Points on a hilly landscape, in no order, each with its height.
A ball rolls from a point to whichever of its 2 nearest points has the largest drop for the distance, and stops where none of them is lower. Distance is the straight distance between rows; heights are no part of it.
q324 (h 48.4): [ 95 114 134  87 118 129 129 121 132 148 135 176  51 143 105 186  98 153
  96 164 104 162]
q612 (h 60.3): [ 86 137 110 148 130 164 120 113 166 164  86 192  34 160 101 161 117 124
  86 129 107 126]
q805 (h 29.3): [188 106 102 191 116 128  96 143 141 119 109 108 152 153 164  83 189 144
 195 131 126 134]
q294 (h 23.2): [118 119 115 184 155 147 153 145 118  92 116  51 142  68 130 117 111 197
 126 125 133 110]
q101 (h 72.9): [107 161 108  94 160 105 112 128 138 115 164 166 108 143  95 140  99 109
 105 138 129 123]
q266 (h 37.9): [121 166 102 139 118 153 167 140 148 137 119 122 119 115  72 140 153 130
 105  93 166  64]
q281 (h 57.6): [112 140 108  82 156 150 166 111 122 102 164 141 104 107  60 140 149 137
  86  94 126  81]
q253 (h 45.8): [122 116 162  45  75 136 142 129 122 194  99 167 135 125 118 111 165 153
 109 143 155 141]
q936 (h 29.5): [145  69 100 161 138 151  66 106 155 146 107 172 120 161 181 120 144  76
 103 137  89 190]
q836 (h 52.2): [145 129 164 147  74 120 159 149 138 167  88  88 172 124 114 129 150 118
 136 116 181 114]
q654 (h 7.4): [107 141 116 153 140 149 193 137 129  84 124  49  79  78 102 153 113 143
 109 108 140  92]
q23 (h 55.3): [139 170 132  97  90 101 138 128 138 115 154 132  85 152 101 177 131  86
 114 148 116 117]
q463 (h 50.8): [122 129 176  98  64 102 141 124 145 179 101 144  99 156 123 160 124 103
 111 165 136 155]
q807 (h 46.5): [114 146 174  96  58 105 154 142 157 211  78 130 129 139 115 116 115  94
 116 151 153 139]
q960 (h 66.9): [115 173 173 132 129 121 149 107  89  92 137  65 167 119 167 123  47 114
 172 114 144 106]
q765 (h 16.2): [103 124 132 148 149 131 167 160 114 111 123  60  92  64 111 144 111 164
 119 132 140 121]
q779 (h 64.7): [123 143 133 175  89 126 120 134 157 152 108 155  64 157  96 180 129 120
 113 152 143 133]
q592 (h 16.3): [ 99 187 107 166 121  92 117 151 150 138 128 136 107 140 100 143  81 112
 112 139 153 116]
q538 (h 68.0): [115 163 161 136 124 136 142  97  93 119 124  98 210 130 166 101  74 139
 162  96 159  83]
q515 (h 21.7): [117 143 118 148 164  98 131 151 105  76 137  64 126  82 143 134  82 134
 156 147  98 134]
q209 (h 38.8): [161  70 104 122 170 127 134 102 150 118 155 106 157 104 168  70 189 101
 169  87  70 169]
q516 (h 42.9): [108 165 164  94  94 103 150 141 132 170  90 104 113 115 137 119 133 111
 105 133 137 117]
q920 (h 69.2): [130 134 158 135 104 102 159 140 116 123 151  96 150 117  92 180 110 137
 143 137 158 129]
q895 (h 12.9): [132  99  82 105 145 145  97 117 180 160 132 193 115 126 149 104 155  50
  59 116 116 155]
q950 (h 59.2): [ 92 128 159 159  85 116 127 148 154 201  73 139  89 130 109 147  97 132
 112 153 162 149]
q235 (h 34.2): [125 111 158  68 151 114 121 132  87 133 163 162 163 131 130 141 112 173
 150 151 114 150]
q871 (h 25.3): [108 123 136 151 164 118 145 161  95  98 113  68 123  66 158 118  97 175
 183 133  96 131]
q254 (h 40.0): [130 123 168  90 110 139 148 140 102 174  83 130 144 133 173  70 171 169
 147 101 124 114]
q469 (h 37.7): [159  60  97 146 175 119 110 117 170 127 162 131 141 104 165  87 187 104
 163 123  81 202]
q99 (h 30.9): [118 118 164 100 155 109 142 141  69 111 159 117 162 105 140 144  88 171
 175 132 123 138]
q819 (h 64.9): [128 122 180  91 120 129 169 112  83  95 141  72 131  84 129 164  93 128
 153 123 127 125]
q792 (h 53.8): [131 127 158  93  94 111 116 121 136 143 105 147  76 155 158 157 149 131
 102 176 106 159]
q162 (h 50.6): [131 131 135  51 108 137 142 120 128 161 133 165 115 128  97 128 171 150
  90 141 144 129]
q240 (h 46.8): [141 130  66 150 146 137  97 150 166 137 136 175 142 133  97 104 142  73
  90 116 153 104]
q590 (h 66.6): [128 143 141 115 133 116 159 124  98  77 166  83 132 103  97 175  86 127
 139 129 139 116]
q61 (h 38.2): [124 100 133  75 159 115 115 137  99 106 171 164 113 122 111 167 118 158
 121 166 102 164]
q684 (h 23.0): [138  82  89 111 135 161  78 108 156 154 113 203 118 160 163 122 141  69
  81 137 110 168]
q356 (h 40.6): [146 139  65 182 110 147  77 161 161 146 114 171 137 142  87 128 129 103
 121 129 174  95]
q912 (h 55.2): [ 80 120 116 102 120 160 108 103 151 155  98 187  60 167 123 173 109 125
  75 147 102 151]
q711 (h 46.9): [115 148 135 133  87 119 162 150 147 164 109 104 138 120  80 147 135 128
 114 115 184 102]
q395 (h 39.7): [125 119 148 196 116 153 157 138 110 116 118  75 208 105 161 129 102 186
 150 101 156 104]
q493 (h 40.7): [127 159 139 131 115 112 143 140 129 134  98  83 114 104 135 107 153 132
 100 124 137 102]
q371 (h 33.4): [151  80 105 140 147 123  82 110 156 139 141 194 157 154 201 113 132  61
 128 133  91 206]
q265 (h 55.1): [130 114 167 170 100 116 149 159 132 150  97  77 141 115 121 136 141 160
 144 140 169 134]
q251 (h 18.4): [158 111 128 159 112 147  90 161 117 169 106 160 179 141 138 110 157 167
 167 139 165 135]
q573 (h 68.9): [106 153 157 109 158 164 118  77  98 113 151 118 215 131 149  75  68 141
 140  95 158  89]
q59 (h 31.7): [117 129 138 189 119 149 168 149 116  87 126  49 175  81 132 146  79 177
 132 117 147 112]
q230 (h 33.5): [101 127  99  79 155 132 127 126 163 141 137 197  60 137 109 133 140 114
  64 135 102 122]
q349 (h 36.1): [144  63 111 146 167 111 101 123 150 134 142 169 127 146 200  91 151 105
 150 137  64 209]
q511 (h 63.9): [130 116 169 102 108 134 184 112 103 113 122  45  93  88 119 151 117 125
 127 129 116 120]
q187 (h 73.1): [120 146 130 151 107 112 153 147 135 123 164 126 158 132  57 184 108 150
 137 130 187 118]
q242 (h 60.1): [124 163 121 135  97 109 127 126 162 128 141 166  53 167 101 192 124  91
 110 153 115 124]
q584 (h 41.1): [129  88 114 148 144 141 146  73 100  84 158 116 204 135 183  61 116 113
 199  63  84 111]
q935 (h 27.6): [120 154 123 148 126 137 188 148 154 122 127 105  64 115  71 153 162 134
 111 104 140  78]
q855 (h 62.8): [ 85 135 123 135  84 155 107 130 156 199  71 183  83 139 100 138 109 137
  93 143 154 140]
q872 (h 18.3): [124 145 101 153 143 123 166 153 147  88 139  74  45  99  89 143 145 132
 111 124 117  95]
q705 (h 33.6): [180  94  99 147 114 147  64 116 154 141  89 165 106 172 189 103 170  76
 128 154  98 165]
q701 (h 39.9): [141  68 107 133 161 140 143  85 118 112 153 125 199 119 176  59 159 104
 181  54  89 139]
q126 (h 34.8): [127 110 127 162 145 148 142 133 100 110 141 104 205 102 117 131 118 199
 146 115 152 117]
q203 (h 27.8): [110 120 148 131 165 122 152 154  66  86 131  90 150  89 163 119  61 168
 206 119  96 137]
q609 (h 71.2): [135 102 106 100 180 160 109 113 119 138 143 164 232 104 114  76 136 117
 110  79 162 112]
q581 (h 38.5): [132 143 129 169 123 123 142 139 118 125  96  62 155  94 161  91 149 153
 134 114 133  99]
q827 (h 38.1): [128 125 147 156  97 138 167 102  81 111 104  89 161 144 196  70 143 146
 185  63 112  90]
q289 (h 42.3): [141 132 145 125 129 133 133  72  83  98 143 122 203 149 181  81 116 114
 178  83 108  92]
q962 (h 43.5): [143 163 151  79 138 126 112  91  98 116 149 128 198 161 168  77 118  94
 157  95 115 109]
q11 (h 25.0): [184  99 110 179 115 142  95 162 114 143 114 140 190 152 156  89 176 157
 206 117 139 129]
q539 (h 66.0): [133 140 162 125 121 111 156 104  79  93 137  65 147 102 167 141  92 112
 178 127 105 116]
q87 (h 45.2): [139 168 151  65 144 115  94 105 124 121 164 157 192 172 155  93 106  96
 142 141 120 141]
q831 (h 62.5): [127 133 158  90 117 121 170 137 126 133 130  93  67 104 101 152 145 133
 103 133 130 127]
q916 (h 41.9): [125 127 152  44 113 148 134 115 101 176 103 153 167 122 147  90 163 148
 123 112 139 113]
q761 (h 71.7): [130 136 107 167 136 110 132 153 133 111 162 138 117 124  76 171 131 150
 125 140 142 121]
q274 (h 70.0): [130 144 129  87 151 156 100  85 110 117 157 144 225 141 113  92 113 117
 123  91 164 101]
q768 (h 54.7): [139 119 112  67 139 147 132 106 117 125 145 143 125 114  81 118 187 136
  80 105 125 103]
q503 (h 27.4): [146 112 126 171 124 137 117 155 108 131 127 116 202 118 121 126 156 183
 165 133 165 124]
q387 (h 29.8): [120 181  82 180 117 119 121 160 170 130 128 147 134 143  79 142 121 113
 114 122 172  79]
q58 (h 36.3): [146 128 140 173 104 154 153 112 115 117  92  71 157 117 183  83 163 149
 164  95 132  92]
q421 (h 39.0): [132 110 149 138 123 129 149 138  84 141  95 121 149 145 180  62 167 171
 185  83 111 114]
q424 (h 64.1): [ 96 129  93 164 120 169  94 129 166 182  68 195  67 141  89 132 111 121
  88 123 140 115]
q388 (h 51.1): [153 165 126  91 107  92  98 111 134 108 155 148 130 174 138 159 127  85
 120 157 107 140]
q97 (h 42.7): [117 101 126 103 145 128 104 122 118 107 155 175  70 143 118 183 110 144
 105 174  91 165]
q115 (h 72.3): [120 124 128 100 171 115 118 123  95 118 143 132 170 115 148  95 126 133
 130 119 106 126]
q165 (h 69.4): [126 170 113 132 155 106 135 135 127  68 190 118 126 136  74 180  77 121
 145 127 148 113]
q140 (h 3.4): [106 164 138 170 109  80 125 155 135 130 136 122  93 128 108 177  83 119
 130 160 137 138]
q746 (h 33.2): [180 124 119 179 106 138 130 117 131 100  99  69 159 134 169  84 188 144
 187 112 118 114]
q742 (h 37.8): [181  92  86 194 121 155  45 116 159 132  94 146  97 168 141 123 162  98
 125 154 120 157]
q267 (h 60.4): [118 144 133  79 132 144 177 111 107 100 152  92  85  99  82 166 133 126
 104 103 128  91]
q606 (h 49.8): [131  87 135 100 116 153  99 106 142 133 110 157  47 170 152 160 152 145
  84 176 100 176]
q840 (h 69.7): [145 120 111 167 127 124 100 144 140 120 130 132  99 127  97 141 164 161
 114 149 147 141]
q507 (h 48.1): [127 188 153  69 119 100  91 115 139 120 165 158 140 180 131 132  86  95
 124 162 137 147]
q160 (h 23.5): [121 126  80  92 162 124 117 115 173 130 145 196  84 150 127 123 146  60
  56 120  96 139]
q197 (h 67.9): [122 123 103 155 123 128  83 133 143 143 112 164 100 142 112 143 137 123
 101 149 129 132]
q743 (h 71.4): [123 180 111 125 173 109 109 132 143  75 198 146 130 159  79 143  73  93
 130 134 136 128]
q7 (h 73.5): [108 153 136  93 144  91 111 136 121 126 132 142 101 125 138 140  89 124
 108 162 110 142]
q881 (h 45.3): [140 112 122 130 123 138 108 114 146 123 125 146  27 158 113 161 158 132
  92 160 110 148]
q739 (h 72.8): [126 149 134  84 140 104 128 126 101 106 147 115 130 122 138 132 112 120
 130 136  97 125]
q414 (h 40.3): [123 122  95 112 152 124 126 133 151 111 136 142  42 120 115 129 151 113
  74 142  92 128]
q279 (h 71.9): [127 108 116  87 186 130 109 121 118 147 141 166 203 118 144  75 136 122
 120 101 125 139]
q443 (h 16.1): [124 147 129 155 138  85 124 168 111  92 140  91 104  98 125 171  79 134
 154 167 115 149]
q944 (h 41.0): [188  68  93 176 142 137  72 114 172 116 129 141 112 141 146  93 188 113
 141 148 107 177]
q478 (h 56.9): [106 104 175 159 101 110 155 176 150 184  89  93 114 111  99 128 121 144
 117 152 172 141]

For each start below, name the point where the ball stops.
q840 => q895
q950 => q654
q209 => q895
q590 => q251
q739 => q251
q507 => q895
q912 => q140
q606 => q895
q253 => q251
q538 => q251

Call two points neighbours if one is among the 2 nearest of the other. Go from one point of each pair to the other, from neighbour to neighbour, staying as low as possible. Name the highest point that can't be avoided.
q251, q140 => q424
q895, q251 => q792
q251, q654 => q395
